Points, in no order, along strands that fork, close into loops and pass close to each other.
Points whose rows are less than 141 apart are linked; no others are. Some points are linked to none.
luku: [-42   5 -16   2   7  17  11 -30  18  -6   4  11 -33  39 -23  33 -29  19
  22  -5   5  15 -25  38  38   5 -15   2  19  -4 -46 -18  16 -22 -20 -21
  -4   2  37  32  32  -8 -21 -24  -8]
Fege: [ 31  15  -3   4   8   9 -16   0  19  32  33   8  24 -26  -2 -16 -13  40
 -40  -3  29  43 -24 -18 -44 -42 -43 -20 -28 -21  -2   0  15 -26  11  57
  -6  17 -16 -41   1 -30  26  -4  36]
felu: [  7   2 -39  -3  36   8  12 -11   5  16  44  12 -28  24 -35   1 -20  -6
  22   0  29  41 -26  14  20 -31   6 -35   8  13 -32   9  10 -45 -23 -24
  -3  46  47 -33  25   6 -21  -1 -32]
Bepo: [-18  41  19 -28  11 -39  27 -16  20  26  22 -31  -8   3 -20  -6  -6 -16
 -42 -66  31  48   6  69  10  -5   5 -18  45  16  11  18 -29 -33  15   0
  11 -25  -2   5  16  21  27  10  -6]
nozi: [-33  -3  15  17 -17 -14 -14 -17  14   5  -2 -13 -27   5  28   0  19  29
 -35 -39  24  -7   7  20 -39  -9  17   8  51 -10 -10  20 -20 -32   6   8
 -21 -29   5  44 -32  -2  -6 -17 -15]
nosab: [ -9  -8 -19 -37 -38  27  16  26  -4  28   2 -33  20  -1  -1  -8  11  37
  16  35  14   7   6 -34   8  31 -23 -13  -7 -12 -12 -35   6  29  29  31
 -38  14 -17 -30 -21  25  24  -2  76]
bel: [-19 -12  15  22 -41   1  15  -5  -4  -7  22  15 -15  10 -19  36  24 -14
  11  17  -1   9 -80 -15  -2  -3  20 -48 -26 -13  31  13  10 -23   4  44
 -10  17  24  -4   5 -13  40  -8  -6]
nis: [ 27  74  19 -13  15   9   6  16  13  16  -7 -30  14 -10  -3 -31 -24 -21
   5 -33 -31  33  64   4  26   8 -21 -17   0  16  11   1   1  51  -5  -9
  35 -10 -24 -19  -6  -2 -39  27 -16]
Sil: [  4  -6  11  37 -31 -17 -49   3 -11 -10  -3  -8  22 -26   4  -2  33  23
  -4   4   9 -54 -13  17 -54 -41  25  37  -7 -23  28  -2 -28 -27  10  56
  11 -28 -29  40  12 -22  27 -19  45]
Vid: [-10  23  37 -23  -8  15  21  30 -12  30   8   5  26   9   9  -7 -24  11
 -54   8   7  29  30 -17  17  32 -75  -8 -24 -46  -8  -8  10  55  -5   0
 -47 -10 -13  -6 -33  26  -3  -3  35]
gal: [-27   4 -26   2  35   0  16 -37   2   0  13 -21  11  37  -1  32  12  19
  -3 -31 -39 -17  21  -6   4   2 -37  -2  27  19 -14  16 -27 -16 -10 -33
  32   7  30 -42  -1  -6  -4 -34 -61]
sifu: [  8  -8 -40 -25  15  27   6 -22  20   3 -46  -4  -5  -4 -17  20  -6  -6
  26 -17   9  22 -52  47 -19 -23   2  23   5  21 -30   1   0 -29   1  45
  21  28   9   1  44 -25  37  -1  17]
konus: [ -5 -43 -24 -11 -36  22 -19 -38  19 -31  17  -2 -36  -3   8 -23   1  42
  70  41   4 -14 -28 -17   5  -9  56 -29   2 -14 -13  -4  -7  -9  -5  -3
  19  15 -12  30 -14   0 -19  18  -2]
ramig: [  3 -21  14 -15   8  -4  19  23 -27 -10 -17 -12  43  17  29  10  -4  -7
 -19   2 -27 -21  65  11  19  23 -23   9  13   3 -10   3 -22  62   1 -29
  37 -29 -27 -13 -20  37  -6  15  -1]
simu: [ 42  26  -3 -21 -20  15 -36  11   4   5 -10  13  37 -48 -10 -20   4  11
 -28  -8  29  -6  49   8 -26 -26  -3  38 -12 -33   0 -12  24 -17  -1  45
  21 -13 -34   7  41 -24  29  10  64]
Tez: [ 16 -19 -19 -22  27   7  17  44 -24  -7 -51 -11  10 -10  17   5   8 -28
  36  14 -28  21   9 -16  19  25  21  -5 -15  37  -9  -7  55  33  23  -2
 -11  21   5  11 -33 -13 -15  50  -5]
sev: [ 39  62  38  27 -32 -23 -29  -1   4  15  31  28 -24 -39 -23 -13 -13  -2
  -5  22  22 -16  38 -37 -14 -10  16   4  -9 -24  19   9 -14 -31 -32 -24
 -11 -12 -18  -5  -6 -13  16 -52  -9]
rasog: [-60  -6  47   2   8  13  33 -15  -6  22  24  11  41  34   7  32 -19  35
 -47  -1 -29   2 -17   6  19  32 -81 -11 -27 -25 -16 -25   6  58   1  -7
 -38   0 -13 -12 -22  22  -2 -25  23]
gared: [  6 -28  -4 -18  11   7   4  13 -30 -14 -18 -29  24  24  51 -13   4  -6
 -29 -38 -24 -37  81 -14   0  24 -16  15  52 -22 -15  30 -31  43 -16 -40
  40 -25   6 -19   1  43 -22   1 -18]
noz: [-12 -34  10 -29  15 -22  21  13   2 -51  18  33  29  25  29  34 -19  -1
 -28  21  16  11  49   7  -7  -4  20 -21  11  18   6  -1 -38 -20   4 -38
  48 -42 -29 -31   2  47  -5  15 -16]
nipid: [-11 -51 -30  -8  36   4  -5  25 -31  -5 -10   7 -16  18  26 -10  18  18
 -10  20  11  10  26 -22   9   9  -9  26  30  -6 -42  -2  19 -11 -13 -46
 -43  39  29   2 -36  23 -49  -2 -30]
bebu: [  5   0 -24  -8   1  14  19  15  11  17 -37  -9  -4  -5 -11  10  12 -19
  32  31  -2  34 -53 -17   2 -10  10 -19 -10  23   6 -30  41 -18  43  38
 -53  25   8   2 -59 -14  42  16  34]
Vufel: [ 13  16 -40   6  54  25  23  -8 -10   0   1  21 -16  41 -25  32 -25 -39
  42  22 -11  30 -22  10  35  -1 -13  -8 -26  34 -34  -7  34  -8  -9 -20
   1  47  56 -23   9 -15 -14   5 -26]
totun: [  9  47  16   0  -7  -9 -28 -12   6  23   2   4 -35 -33 -14 -44 -16  11
 -23 -63  30 -16  28  32  -3 -11 -20  46  33 -36 -26  26 -43 -10 -40 -14
  -9 -19   8  14  49  13  -4 -36 -13]
Fam: [ 40  -2   9  31 -39 -12 -59  -2 -35   5   7  -7  -3 -51  -7 -65  27  11
  34  20  -8 -54  -5 -75  -6  16  34  23 -28 -19  18  12  12  10   7  43
 -11   5 -25  10  16 -35  -6  -2  10]
Rozuv: [ 14  23   4  28 -36 -21 -14  -9   5   5  -1 -11 -32 -18 -24 -23  19  -7
  55  14  -3 -10  -4 -35  14  -3  56  -6  14  29  14   2 -23   0  -6  -3
  -8  -5  -4  23 -31 -22   7 -26 -30]
dupeb: [ 16  46  31 -20 -20  -2   5  17  10  35  14   8  -4 -23 -16 -42 -26   2
 -43 -35  38  11  31  37  25  -1 -22  23  -9 -43  -9  20 -26  28 -23 -25
  -1 -26 -24  15  33  35 -10  -7  25]
Numog: [-42  14  20 -11 -15  19  47  10   8  26 -21 -21   2  14   5 -11  -6  -7
 -16 -21  11  24  16  35  24   7 -11 -23  14   2   8 -14  10  33  27  -7
  -4   4  -7  19 -40  25 -23  28  22]
sud: [ -2  -2 -19 -12  40   9  18   7 -15 -30  -8  27  14  49 -15  47 -24 -39
  25  17 -45  15   8  13  27  17 -12   9 -29  33 -23   3  38  30  -5 -32
  19  18  33 -12  25   2  -5  23 -26]
fuseg: [-19  27  32 -16 -28   7  22  22   7  49  24 -15  -9   7  11 -41 -34  22
 -51 -19  31  22  26   4  30   9 -47  -9  -3 -61 -23   7  -1  35  -7 -15
 -37  -4  -9   7  -9  33 -19 -13  37]
pivem: [ -8  17  14   4 -14 -24 -17  31 -10   6  19   4  20   8 -16   9  35   5
 -17  16  44  -1  31 -38 -39  -7  29 -13  16  15  34  -4 -23 -55  17  21
   9 -34  -8 -27   6  -7  25 -13  18]
ramov: [-51  -4  41 -10   1  17  32 -19  -7   6  37  24  34  27 -24  31 -20 -12
 -19  26 -27  -7 -51  23  16  25 -72  -4 -63  -7  -2 -42  19  71   9 -14
 -46 -12   7  -2  -4  32  -1  -1  -7]
vit: [-20 -27 -26 -25 -11  49  22   7  -3  46 -16 -39   6 -14   3 -10  16  41
   2  12  18  22 -36 -14  -9  -6 -26 -10  -4 -36  -8 -39  13   8  44  73
 -27  29  -8 -23 -19   8  31   4  72]
tumeb: [ 29  18 -27  -1  18   0   1   4   5  38 -22  -7 -11 -40 -22 -23 -10  -5
  -5   5  14  18   8 -10  -4 -12 -13  36 -24  13 -23 -17   5   0  14   5
 -31  24  -5 -17 -11 -15  10 -11  10]
Doz: [  8 -64 -53   2  37   5 -19  -7 -13 -33 -41 -28  18  23  49  17  34  15
  -6   8 -28 -28  -2 -24 -38  -8 -12  41  16   6  -1   5 -11  -3  19  19
   0  20   3  -4 -42 -22  12  -5  -7]
Rogod: [-46 -39   7  -4 -24  -6  -5 -19  29 -35 -16   5   1  -4  14  46   2  10
 -11 -15   6 -10 -33  54 -24  -2   3   2  10 -15   4 -18 -14  -6   7  30
  16 -26 -14  25  30   1  26  -4  20]
kun: [ 69   1 -18 -13  35 -12 -31  31 -38  -7 -16  -3   8 -40   1 -30  20 -45
   1   7  -2  -8  29 -53 -25   1  23  37   4  24  21  29   4 -36  -1  -7
   2  12   1 -49  42 -18   6  26 -39]
kav: [ 37  63  29  -2 -29  15  -9  24   5   5 -49  -8  37 -34   2 -35  -7   0
 -36 -40  16  -1  43  28  -9   8 -10   1   4 -17  34   5  23  23  -2  48
   4 -19 -34  25  15 -23  -1  33  59]
fefo: [  4 -24 -22  23 -47   0 -24 -38   3   2   7  -3 -25 -36  -5 -40  21  26
  66  23  18 -24 -26 -20  -3 -12  63   0   0   2  -7 -10 -32   6  -1   1
  -2   0 -22  20 -14 -18  -8 -21 -13]
lem: [ 31  39   4  -2 -10   5   1 -34  25   3  22  35 -24   2 -20  23 -41   1
   6  -5  31   9 -17  15 -27 -33  17 -26   8   7   7   4   0 -67 -23   9
  42  22   9 -23  47 -34  38 -22 -19]
memoz: [ 11   8  23   9   6 -19  12  37 -27  -7 -21  10   5 -34  -5 -32   8 -77
 -15  -1  -8  14  14  22  15   6  11  22 -26  -2   2  19  -9  40  -6 -21
 -22 -19  -9   4  -4  28 -22  29 -29]
zup: [-21   8  19  -7 -13 -20   3  -9  -3  27  14 -24 -16  -2  26 -35  13   5
 -43 -71  42  26  -1  55 -26 -26  23  -8  54 -10   3  29 -26 -14  19  12
 -10 -19   3  38 -30  22  -1  15   6]
Ledot: [ 59  43  -5  19  14 -10   8  18  -6   9   6  14  37 -24 -25   5  -7 -30
  -6  -9  -1   7   7 -18 -11 -19  -6  -1 -26  18  43  18  -2 -21   0  30
  25  10   3 -59  45 -26  33   8   0]
Tegev: [-35   1   6  16  25 -24  19 -55  12 -13  21   0 -28  49   4  49  -5  -6
 -11 -23  -3 -13 -19  38  -5 -23  -6 -11  36  11 -13   3 -28 -53 -13 -37
  31 -17  47  -8   4  -6  10 -32 -62]
Zibus: [-24 -65  17  11  32 -31 -15 -14   8 -13  39  22  -4   3  37  29   4  15
 -39   2  23  13 -50  22 -41 -30   5 -20   8 -21  -5   2  -3 -20  15   2
  -7  19  -2  18 -39   8  -5  -2 -10]
Saf: [-37  -9 -20  -8  36  19   5  -9   6 -32 -19  24 -24  57  10  39 -19  14
   5   2 -12 -12  23  20  30   6 -20   2  24   7 -46 -15  39   8 -13 -49
  12   9  45  44  -5   5 -47  -7 -12]
kemam: [ 43  26   8   3  11 -15   9  12   8  20   6   7  18 -32 -26  -8 -10 -15
 -39 -13  23  40   6  13 -24 -29 -18  -8 -22   1   7   0   7 -31   4  33
  -2   6  -1 -40   8 -20  19   3  21]
zubaz: [-47 -16  30 -10  -4 -39  14 -11   8 -10  24  11  -4  24   1  69  23 -12
 -33 -34  34  12 -60  69 -21  11   5 -20  13   1   1   3   0 -35   1  21
  10 -22   5  -6  45  19  63  -3   0]
Git: [ 21 -35  -9 -25   2   1 -33 -13  13 -31  20  28  14  -7  17   5 -31  37
   8   7 -12 -29  16 -34 -14   4   2  17   3 -21  -6   6   4 -12 -30  -1
  48  11 -19 -14  56 -22  -6  12   2]
Dat: [-16 -28  29  -8 -14 -10  -9  14   8 -30  28  42  39  -1  17  38  -3  19
 -55  20   2  -4 -20  -6 -23  16 -26 -25 -36 -38  25   6  -1   5 -18  12
  14 -27 -17 -22  38   9  25   3  26]
murom: [  7 -38 -22 -21  28  -4  -2  28 -15   4  -1  14 -19   3   4   3  12  19
  -3  48  31  31  -7 -27  -2  -9  10   5  12 -10 -31 -16  24 -42   3 -13
 -56  30  22  -8 -27  12  -6 -16   2]
puvat: [ 36 -76 -23  21  41   2 -37  13 -31 -13   0  23  -3 -20  29 -26  24   6
   3  22  -3  -8 -28 -52 -20   0  -1  31 -17  -6  -7  30  12 -21   5  10
 -24  39   6  -3  14 -13 -25   9 -13]
Rupuz: [-21 -34  -6  23  13   1 -12 -12   0 -24 -48 -26  22  10  23  21  34   3
   4   8 -47 -40 -18 -33  -8  10  -7  30  14  14  14   2  12  19  18  39
 -18   0   1  24 -49 -26   8 -30  -4]
zod: [-13 -27  -9 -29  25  23   0  -7  12  15  12 -10  13  16  21  -3   0  45
 -21  -8   9  42 -43  -5 -35 -18 -35 -21 -23 -28   1  -8  20 -12  26  62
  -4  15  -5 -34 -10 -14  12  10  54]
Kagu: [  1  31  17  22 -35   1   5  -1   1  16   5  -9 -18 -16 -30 -11   6 -16
  42  15 -17   2   9 -14  38  33  18   2   1   7  -2  -1   6  15 -19 -13
 -21   1   8   8  -1   3 -16 -18 -29]
zozev: [ -2  13  22   7   5   1  29  16 -33  12  37  11  35   9 -37  -6 -14 -34
  -9   4 -36  14 -29  14  20  28 -37  -5 -54  -8   5  -5   0  65 -22 -13
 -21  -8   2 -34  22  13  -2   9 -13]
Dob: [ 18 -78 -47 -30  47  11 -17  20 -17 -18  -2  -3  14  16  48  -7   4  33
   5  26  -7 -18  -6 -55 -37   0  -2  33   8   7 -11   1   2 -10  25 -13
  14  38  -5 -28 -13   1 -13  17   3]
Reni: [ 22  19  24  63 -31 -20 -59   1   0  -8  -5  13   2 -41  11 -26  24   8
 -14  -3  -5 -56  -4 -24 -30   4  17  36 -16 -23  28  15 -10   0  -7  25
 -17 -28 -27  38   3 -21  -1 -28  12]
Luk: [ 14   8   5  32  -4 -27  16   1  -8 -29 -13  18  -7   8  -6  48  12 -46
  12   1 -14 -15   5  -2  -5 -10  32  -8  13  29  18  15  -8 -46 -16  -9
  15 -10  22  -7  -4  -8  32  -5 -48]
Ved: [-47  -5   3 -12 -20 -13  27   7   3  27 -10  -5 -18  -2 -24  18   8  -3
   2  10  32  18 -31  37  30  24  12  28  26   3 -22 -30 -13 -13  -1  -7
 -59 -11  -5  15  -4  36  30 -33  18]
Poza: [  0 -22 -31 -28  26 -15  27  37 -23  -4 -36 -23  27  10  12  37  41 -19
 -27  20   3   8  32   5  -7  11 -10  42  18  46 -11 -32 -21   1   9 -23
 -30   6   4 -23 -46  19  27 -21  -4]
Sevob: [ 12  -5 -29  28   2 -14 -37   9  -8   8 -18 -39  30 -12  31 -22  49  23
 -19 -32   2 -34 -13   9 -48 -26  13  43  12  -2  34   8 -46 -18  17  52
  18 -20 -14  -6   7 -22   3  -8  38]
Zol: [-10 -26 -46 -33  20  24  12 -13  26 -11 -26 -37  21  42  27  -3 -34  10
  49  13 -48 -21  21  18   5  14 -15  -8   4  22 -19 -12  20  64  14 -10
  65  22  -8   4 -11   4 -22  41   4]
gazo: [  6  29  25  -5 -36 -22  10  34 -13  22  20 -13  24 -25 -23 -39  11 -21
 -24  23  10  12   9   0   8  10   7   2 -39  -6  33   2 -16  27  15  19
 -12 -20 -46 -39 -10  22  23  28  35]
Mobab: [-38  -4  -4   1 -31  11  -4 -11  12   6  10  -5 -13  22  -3  18  11  56
  32  48  -5  -7 -14 -37  20  28   2 -10  12  -3 -14 -24 -13   3  -8 -10
 -33  -2  -2  17 -42   3  18 -30  15]
Laf: [ 22 -20 -12  -2 -16  17 -52  -8  -8  -6  -4  -5 -22 -23  24 -22 -15  47
  31   9  -9 -31  21 -59   3  19   1  18  14 -17 -20  -4  36  -9   8  13
 -16  39   1  43  -1 -36 -28 -10  21]
Fedi: [-10 -19  -5  21  16 -40  12 -28  -8 -16  17  12  -5  43  21  66  10 -27
 -10   0  -8 -27 -42   5 -39 -26   8 -11   1  29  21  11 -30 -60 -13 -11
  16   4  18 -22  -9   0  36 -42 -59]
sovof: [ 21  -6   4   2   3  -8   1  37 -22   7   8  -1  38 -27  -1 -39   3 -34
  -9  11 -25  15  -5   4   9  12   4  -5 -50   3  10  10  -8  64   5  -5
 -14  -3 -23 -20  -6  31  -7  31  -9]
Degig: [-23 -22  -7 -13  10   0  23  -4  26 -27 -21 -13  27  31  29  22 -25  -2
  -1   9 -38 -31  25  33  -5  -3  -8 -20   4  20  -2 -12 -21  66  19 -25
  39 -13 -21   1 -37  18 -18  23   4]
vuba: [ 25  50   2 -13  45  10  -2  -5   0  -3 -17 -50  34   9  26 -23   1   1
 -10 -58 -33   5  82 -15  -3   4 -24 -14  27   5  25   9  -4  19   3   2
  47  -7  -8 -40 -11 -21 -22  29  -4]
bikeg: [ 14   0 -17 -12  26  -8   0 -13 -10 -15 -16 -43  12  17  39  -9  23   0
 -14 -49 -21 -12  68 -14 -12   1 -12   4  39  -1   0  32 -26  -2  -9 -29
  29  -5  18 -28  -8  17 -24   5 -39]
siner: [ 20  40  23 -13  13  -4 -19  -5 -23   7  14   1 -31 -21 -15 -34 -22 -30
   6 -45  12  -8  43  15  15 -16  -1  36  13 -24 -17  28 -46  -8 -41 -63
  -2 -22   6  -3  50  44 -24  -5 -49]
mimu: [ 10 -35 -37 -27  19  28  19   2  -8  -2 -25 -26   9  12  16 -10 -13 -20
  50  14 -42  10  -8  -2  15  14  12  -4 -11  33 -15   1  21  47  26  10
  29  34   6  -1 -17  -3 -25  52  -1]
nezod: [-31   3  16 -21 -16  16  36 -34  38  19  25   2   0  18   8  -4 -50  18
   9  38 -18 -10 -17  24  29 -13 -29 -37 -35 -12 -11 -51  29  70  15 -30
   6 -15 -15  29 -44  17 -50  11  22]
Raku: [  5  44  16   9 -20 -26  -7  33 -11  12  10 -30  26 -13 -25 -10  36 -10
 -18  20  12  -4  41 -23 -10   7   3  11 -10   9  32   7 -34 -10  13  23
   1 -43 -36 -20  -5  16  26 -16  39]
Boze: [ 20  15 -28  -8  10   1   7  47  -6  48 -20 -40   9 -23   3 -25  11   2
  11  29   5  21  20 -24   7  -1  -1  25  -9  31 -10 -29  -7  17  29  15
 -28   8 -23 -34 -38   5  22 -21  44]
vifu: [-17  41  21 -11 -33  23  -7 -29  40 -19   0   8 -34  26 -24  13  -7  29
  30 -42  -8   4  24  21  12  16  13 -46  51   9  11  -1  12 -11 -30 -13
  31 -14   4  42  -1 -37 -25   9 -15]
kazim: [ 36  -2   2  11   5   8 -19 -25  25 -25   8  40   5   0   1  30 -52   3
   6   0  -8 -14 -18   7 -24 -23 -14 -10 -32 -11  12  11  -5 -22 -31  14
  52  -2 -10 -14  55 -34  33   2 -14]
lol: [-13  60  48 -12 -17  15  37 -16  41  37   0 -18   2   5 -21 -39 -26 -13
  -1 -20 -18  13   9  26  41  10 -19 -35 -22   7  36 -10  17  57  13  -6
   4 -20 -18  13  -5   1 -47  29  -6]
lur: [ 34  74  29  23 -35  -9 -28   3  -7  26   5  -4 -21 -37 -46 -39  -1 -37
  12   2  -3   7  15 -32  15   9   2  24 -28  -6  12  26  -8   0 -27 -10
 -10  -1 -13 -21  28   7  16 -22 -11]
Sabiz: [ 11 -10 -11  11  16  -1   6   3  -5  20  48  15 -12   1 -25 -10  -2   6
  -3  -4   8  24 -13 -10  18   2   4  -2 -12   2 -10  15 -32   1 -19 -30
   3  16  19 -54  43  28 -14  -9 -31]
bozil: [-26 -30  -3  -9 -13   7  23  -8  19   5  16  -8  -3   2  14  -1 -36  22
  23  37 -23 -25   6  25  12 -15  -4 -11 -27 -13 -11 -29  -8  68  13 -33
  24  -5 -22   9 -14  47 -37   9  21]
tor: [  6  16   9  36 -19 -27  -1  27 -30 -19   8   5   5   4  -5  20  50 -37
 -11  10  15 -12  -3 -32 -28 -20  38 -13  18  23  71  26 -14 -71   3  28
  -4 -16  21  -7  -5 -15  38 -14 -22]
Fopap: [-34 -55 -16  -1   4  22   2   9 -11 -24 -26  15 -15  26  29   7  11  25
  15  10 -11 -21  21  -7  16  26   2  14  38  -5 -34  -7  16  13  -2 -35
 -12  18  18  41 -34  14 -38  -2  -6]
bam: [ -1  12  13  10   8  -8 -10 -13  -9  -1  40  26 -17   4 -25 -18 -21 -13
   0  -2 -15  -7   8  -1  21  -4  -1  -6 -24  -3  -9  18 -52  13 -28 -58
  25 -24 -10 -29  51  38 -30  -8 -40]
ladi: [ 67  24 -29  -5  47  -3 -24  24 -22  21  -4  -5  32 -35 -13 -31  16 -26
  -4 -16  -4  -1  13 -51 -31 -15  -5  13 -22  21  32  26  -2 -28  18  25
  26   2  -8 -73  58 -35  11  23  -6]
goti: [-12  -6  11  16 -44  -7  18  -1  -1  14  16  18 -30   6 -34  15  22 -21
  17   0  35  25 -62   1  10  -9  46 -36  11  11  12  10  13 -62 -10  12
 -22  12  26   6  10 -11  39 -20  -7]
kuz: [-33 -33  -4  -7 -13  14 -20 -47  35 -46  38  19 -23  51  11  12  -4  40
  41  25  -9 -19 -35  18   4 -13   5 -53   4 -10 -16   6  -2  12   3 -13
  47  -9   4  40   1   4 -39  24   5]
gub: [-29 -53  -5   3  12  17 -38 -59  15 -53  23  46 -36  33  23  26 -23  33
  12   2   0 -25 -39  31 -23 -21 -23 -24 -26 -29 -30  10  10  -5 -14 -13
  39 -18  21  37  29 -14 -30  -2  -6]
bodo: [ 42  53  14  27 -40  -8 -19 -28   1  25  39  41 -34 -26 -29 -12 -24   3
   2   2  49   6  -5  -9 -16 -36  32 -18   4  -3  17   7 -10 -67 -33  10
   9  10  13  -5  35 -31  39 -48 -17]
fafe: [ 47 -60 -27  -6  42 -18 -32  18 -45 -18 -22   0   4 -43   9 -27  17 -26
  18   7 -17 -25 -24 -51 -14   2  11  49 -21  18   3  24   1 -18   7  -3
  -2  30  12 -16  45 -31  -5  26 -32]
gesig: [ -1   6  12  24 -17  16  -9  19  -6 -17 -42 -42  26 -13  10 -29  46  -3
  -6 -11 -38 -33 -27 -24  -9  19   3  18  -2 -12  41  -5   7  31  24  59
  -7 -11 -22  23 -18 -27  -4   7  34]
nilod: [ 26 -21 -33 -14  12   5  10  28  -5  17 -10  12 -26 -12 -21   9  24  -8
  13  48  39  36 -41 -38   0 -16  24 -15  -3  19 -15 -16  29 -45  24  20
 -48  45  32 -11 -26  -9  37 -10  17]
muvor: [-27  19  23  24  10  12  -8 -44  11  -2  29  20 -46  16 -17 -22 -20 -13
   9   8  -6 -22 -24  20  47 -16  -4 -18 -27   7 -13 -12  29  38   7 -44
   0 -19  26  57   9   7 -63   2 -23]
nus: [-25  -8   3 -12 -13  -1  32  20  12 -31 -24 -21  19  12  20  29   3   5
 -11  -3  16  28  37   5   9  14  22 -20  39  17   4  -9  15  -1   6 -13
  10  -4  -8  25 -55   3   9  16  20]
guk: [ -4 -10  15   6 -11  11  16  21  -3  -8 -48   4 -10 -39  -7 -26  18 -48
   0  -8   9  19 -26  30   7   4  36  15 -19   3  27  13  27  15  15  11
 -33  -3  -3  45 -17   8 -14  32  10]
denu: [-19  29  -4  17  -3  28 -21 -63  33   6  33  20 -55  19 -20 -15 -22  32
  32 -15   1 -13 -23   8  40  -9 -25 -21  -6   4 -27  -8  23  11 -23 -20
  18   8  24  47  30 -19 -53  -9 -16]
Pegi: [  6 -44   0   9 -34  -3 -38  22 -30   7  -5 -16  -8 -27  20 -43  17  38
  31  25 -10 -49  20 -78   6  35  19  23  11 -25  -9   6   9  13   2  10
 -24  13 -12  19  -8  -9 -10  -2  29]
tatu: [ 20  -4 -12   4  -3  15 -15 -23  13  -9 -10  11 -15 -16  14   3 -32  35
  25   4 -24  -7  20 -24   4  12 -27  16  -6 -20 -27  -1  33   0 -21  -6
   8  25   4  31   3 -34 -30   7  -5]
rav: [-11  35  14  -8  13 -42  39 -25   8  20  29  13 -10  26 -15  51 -16 -27
 -32 -40  39  43 -18  65  -6  -1   7 -35  29  19   5   8  -5 -55   1   4
  15  -7  21 -23  28   9  60  -7 -17]
guve: [-13   1  11  -2   5 -13  18   4  -5 -35 -25   4   4  17  -4  31  13 -45
  -4 -17 -12   6  47  28   9  11  28  -4  38  30  21  16   8  -7  -5 -22
   4 -13  11  31 -38  -1   2  24 -29]
tapu: [-41   2 -26 -12  12  12  40  13  14  16 -23 -16 -33  15 -26  24  -1   5
  23  -6  12  12 -15  44  47  15  11  38  35  12 -46 -23 -17 -20 -12 -35
 -36  10  22  -1  26  32  11 -23 -13]
kuru: [-17  -5  -5  -8 -34 -12  23   5  15   1   3  25 -36   4 -20  44  -8   3
  18  39  51  20 -25  27  19   9  34  -8  19  -6 -22 -48  10 -60 -24 -14
 -40   2   7  17   5   9  42 -46   6]
Vom: [-40 -12  -5  16 -25   8 -10 -20  10 -20 -20   0 -25  -7   1  17  19  11
   5 -28  -8 -18 -17  13 -11   4  28  16  22  -4   6  12 -12 -18  -7   2
 -12 -16   7  53  -3   3   4 -22 -12]
Lavu: [ 24  -6  -3  32   3  -8 -22  26   2 -15 -23 -37  45 -19  32 -28  25   3
 -14 -27 -28 -32   2  -2 -18   4  32  -9   8  -9  52   9 -16  26  18  44
  21 -14 -16  -2 -26 -21 -12  35  39]
bire: [-12  27  26  47  19   0 -16 -24 -11  -3  58  45 -12  29 -26   5 -23 -11
   7  16 -28 -22  -7  -6  39   9 -34 -22 -48   9 -20   1   7  36 -15 -64
   3 -16  31   1  13  22 -30  -7 -53]
teg: [-20 -26  -5   7  -7   3  27  28   1 -21 -67   2   9 -23   0  21  13 -40
  11  40 -12  18 -26   8   2   9  28   4 -15  21  25 -29  40  27  35  27
 -44  17 -18  28 -50   2  13  34  13]
lada: [ 37  56  24 -10   6   6  14   6  18 -11 -39   4  25 -30 -12   3 -29 -35
 -13 -39 -17  29  47  20   8  12 -14 -11   2  14  24  -1  38   8  -7   8
  27 -18 -14  13  17 -38 -16  36   2]

A fork is a point with three links, a tip a point with one. Leave the first point through the second and follow the links. Name the first fork or tip that comes.
Sevob, Sil | gub
Dob, puvat | kemam
totun, dupeb | sovof
rasog, Vid | bam

A piece is all that can be reached along the links. How many separate loops has the piece of each point below (a circle has one, a figure eight two, a Y none), and how many tips (points with one link)?
nezod | loops 3, tips 4
Rozuv | loops 1, tips 1
zubaz | loops 1, tips 0

How many points has the smallest loop of links through each point below? Write none if it is on no loop.
siner | 23
guk | 19
tapu | none
nis | 11
kemam | 7
Rogod | 7
kuz | none

Name the points in between on the shortest way along the links from the first point to the second, in order.
kazim, konus | lem > bodo > sev > lur > Kagu > Rozuv > fefo
ramig, sovof | Degig > Zol > mimu > Tez > teg > guk > memoz
kav, kuru | lada > nis > vuba > bikeg > gared > ramig > Degig > Zol > mimu > Tez > teg > bebu > nilod > murom > nipid > Fopap > Saf > luku > tapu > Ved
Dob, tatu | Doz > Rupuz > gesig > Lavu > Sevob > Sil > Reni > Fam > Pegi > Laf
Fopap, dupeb | Saf > luku > denu > muvor > bire > bam > siner > totun
